Each row is a point on a tangle of strands that fork and nearly touch. The rows are in no order.
Points whose rows are less than 37.1 apart are linked; no others are. Some points are linked to none.
Q620: [ -9  15   9  10  43  25  11 -18  10  19 -12   8   7  -3  -8 -12   4]
Q693: [  6  -4  27  10  34   4   0 -12   5  23  -4  13   0  18  21 -20 -12]
Q863: [ -4  -9 -20 -10  -5   6  10   0 -12  -8   3   2  -4 -26 -19  16  28]
Q727: [  4  23 -32 -10 -32 -23 -21  10 -12 -25  27   2 -10 -27   2  -2  16]
Q857: [ -6  17   6   2   4   9  27 -12   9 -10 -29 -17  -1  -4 -19  19   8]
Q434: [ -4   7  27  14  31   4  22 -11  11  10 -19  13   5   6   1 -45 -15]
Q787: [-11 -16 -20  -5   7   0  -3  -7 -17  -1   9   8  11 -21 -14   6  28]
Q979: [  9  -6  24   9  32   9  -9  -8   4  26   3  13   1  18  22   0 -11]
Q209: [  0  -8 -15 -21 -21   3  17   8   2 -10 -23 -15 -12  -3 -12  11   2]
Q989: [ 16  11   5 -28 -28   7   8  11  17   7  -9 -10 -14  -1   1   2   6]
Q715: [  1   2  24   7  41 -16  10   8 -11  -3   1  30  -5   8  -6 -33 -11]
Q147: [  0  14  17   8  47  20  -3 -17   4  25  -2  13   6   4   2 -10   1]
Q66: [-15   5  19  22  17  10  24 -31  11   1 -35  -6  16   7  -2 -28 -10]
Q457: [ -1 -23 -14 -10 -10   1  -1  10  -9  11   0   0  -7   7  11  14  -4]
Q676: [  0 -23   6  10 -12  11  20  -4   8   5 -27  -6  -9  19  15   4 -19]
Q428: [ 10  16 -25 -23 -34 -14 -11  12 -11  -9  20   0 -14 -25   1  -6  20]
Q55: [ -1   7 -26  -8 -38 -20 -25  23 -21  -1  30  -5  -9  12   7   8 -10]
Q922: [ -2 -17 -17  -8 -18  -9 -18  17 -20  14  14   2  -2  15  12  14  -9]
Q331: [ -9   8  22  22  24  10  24 -23  17   8 -29   1  11   5  -2 -36 -11]
Q824: [  0   7  26   8  41  12   8 -13   8  23 -11  14   2   9  11 -28  -9]
Q828: [ 15  13  -2 -28 -28   5  10   7  16   0 -11 -15  -9 -18  -7   0  16]
Q140: [ 11   2  13   8   6   7 -18  12  -3  15  20   5  -3  15  15  25  -1]
Q955: [ -4   1 -10  21  16  -4 -40 -10  -4 -20  39   0  25 -14  -7   6   9]
Q531: [  1   7 -16 -16 -13   5  20   1   2 -18  -6  -8  -4 -30 -29  12  27]
Q945: [12 -2 20 12 21 14 -9 -2 -2 23 10 10 -6 18 16 20 -3]
Q537: [ -1  13 -21  15 -14  -9 -34   7  -2 -27  41  -1   8 -13   0  17   0]
Q345: [  3   0 -12  19  -6  -7 -40   6  -1 -15  39  -6  17   0   3  16  -9]
Q981: [ 10  10 -17 -30 -37  -3   2  11   1   0   4  -9 -16 -21  -8  -8  20]
Q534: [  5  21 -20   7 -23 -17 -34  12  -3 -27  38  -1   0 -12   5  10   0]
Q479: [-12 -27 -29 -17 -19   3  13   6 -10  -7 -19  -9  -9  -3 -11   9   3]
Q482: [  1  11  -7 -18 -13   3  26  -2   5 -20 -24 -17   3 -19 -30  13  21]
Q298: [  5  -7  13  11  18  -8 -47   0   4   2  36  -8  29   9   2   1 -16]
Q186: [ -4 -31   9   9   0   6  16 -13  11  11 -20   2   1  13  17 -14 -15]
Q988: [-14 -31 -23 -14  -7  -1   8   0 -11   3 -11  -2   1 -11  -5   7  11]
Q247: [ 12   7   1   1 -13   0 -17  19  -8   5  23   5  -6   5   8  25   4]
Q806: [-15  -8   9  17   8   3  24 -31   9  -4 -35  -9  17   7   2 -16  -7]
Q912: [  7  31 -23  -7 -25 -26 -28   5  -1 -29  30   2  -7 -25  10   0  14]
Q319: [ -4  17   1  -9  -8   4  28  -9   6 -19 -33 -20   3 -11 -25  19  12]
Q156: [  5   1  20   4  31 -12 -43  -4  -2   3  29   4  26   7   0  -8  -5]
Q68: [  2  -7  28   2  33 -19   7   3  -2   2   0  27  -2  11   7 -30 -12]
Q652: [-10  22  10  10  15  22  25 -13  13  -3 -22 -13   0  -3 -20  18   8]
Q798: [  0  -6  -6 -10 -22   7  22   4   7  -8 -30 -14 -10   7  -3  15  -7]
Q404: [ 7 16 10  7 13 21  4 -1  3  7 11  6 -9 -5 -7 21 18]
Q264: [  1 -13   2   2 -20   9  23   1  10  -3 -31 -13 -12  17   9  12 -18]
Q223: [ -7  -8 -28  -4 -28 -16 -32  18 -26   4  26  -4   7  16   8  14 -16]
Q886: [  6   2 -14 -28 -33  -4   0  22  -5   5   6  -5 -18  -2   0   2   8]
Q474: [  9  10 -15 -10 -29 -11 -20  22 -14   1  24   2 -10   4   8  13   7]
Q528: [  3  -7   2  18   3  -4 -47   7   4  -3  40  -9  22   8   7  10 -17]
Q671: [  3 -20  28   3  20 -18  12   1   2   7  -4  22  -5  12  15 -32 -15]
Q106: [  0 -31  23   5   2  -9  15  -6   9  13 -12  10   1  14  23 -27 -19]
Q159: [-15  17   4  11  32  26  16 -20  13   7 -17  -5   5  -6 -19   5   9]
Q431: [ -8  -6  18   7  34 -16  26   6  -8 -10 -11  27  -5   0 -15 -37  -8]
Q902: [-12 -16   6  18  -9   5  27 -26   5  -7 -37 -11  12  12   7  -6 -12]
Q190: [  2 -10 -17 -18 -27  -1   1  19 -11   7   3  -3 -18   1   0  16   2]

A fork is a point with three links, a tip a point with one. Leave the first point through the second and follow the links. Name the first fork or tip that comes.
Q434, Q331 | Q902
Q537, Q345 | Q156
Q106, Q671 | Q431
Q319, Q482 | Q787
Q474, Q247 | Q824
Q534, Q912 | Q981

Name the points in between on the shortest way along the links from the first point to the second, in order.
Q479, Q106 | Q209 Q798 Q264 Q676 Q186
Q457, Q945 | Q922 Q223 Q55 Q474 Q247 Q140
Q428, Q989 | Q981 Q828
Q319, Q863 | Q482 Q531
Q482, Q652 | Q319 Q857
Q824, Q482 | Q147 Q620 Q159 Q652 Q857 Q319
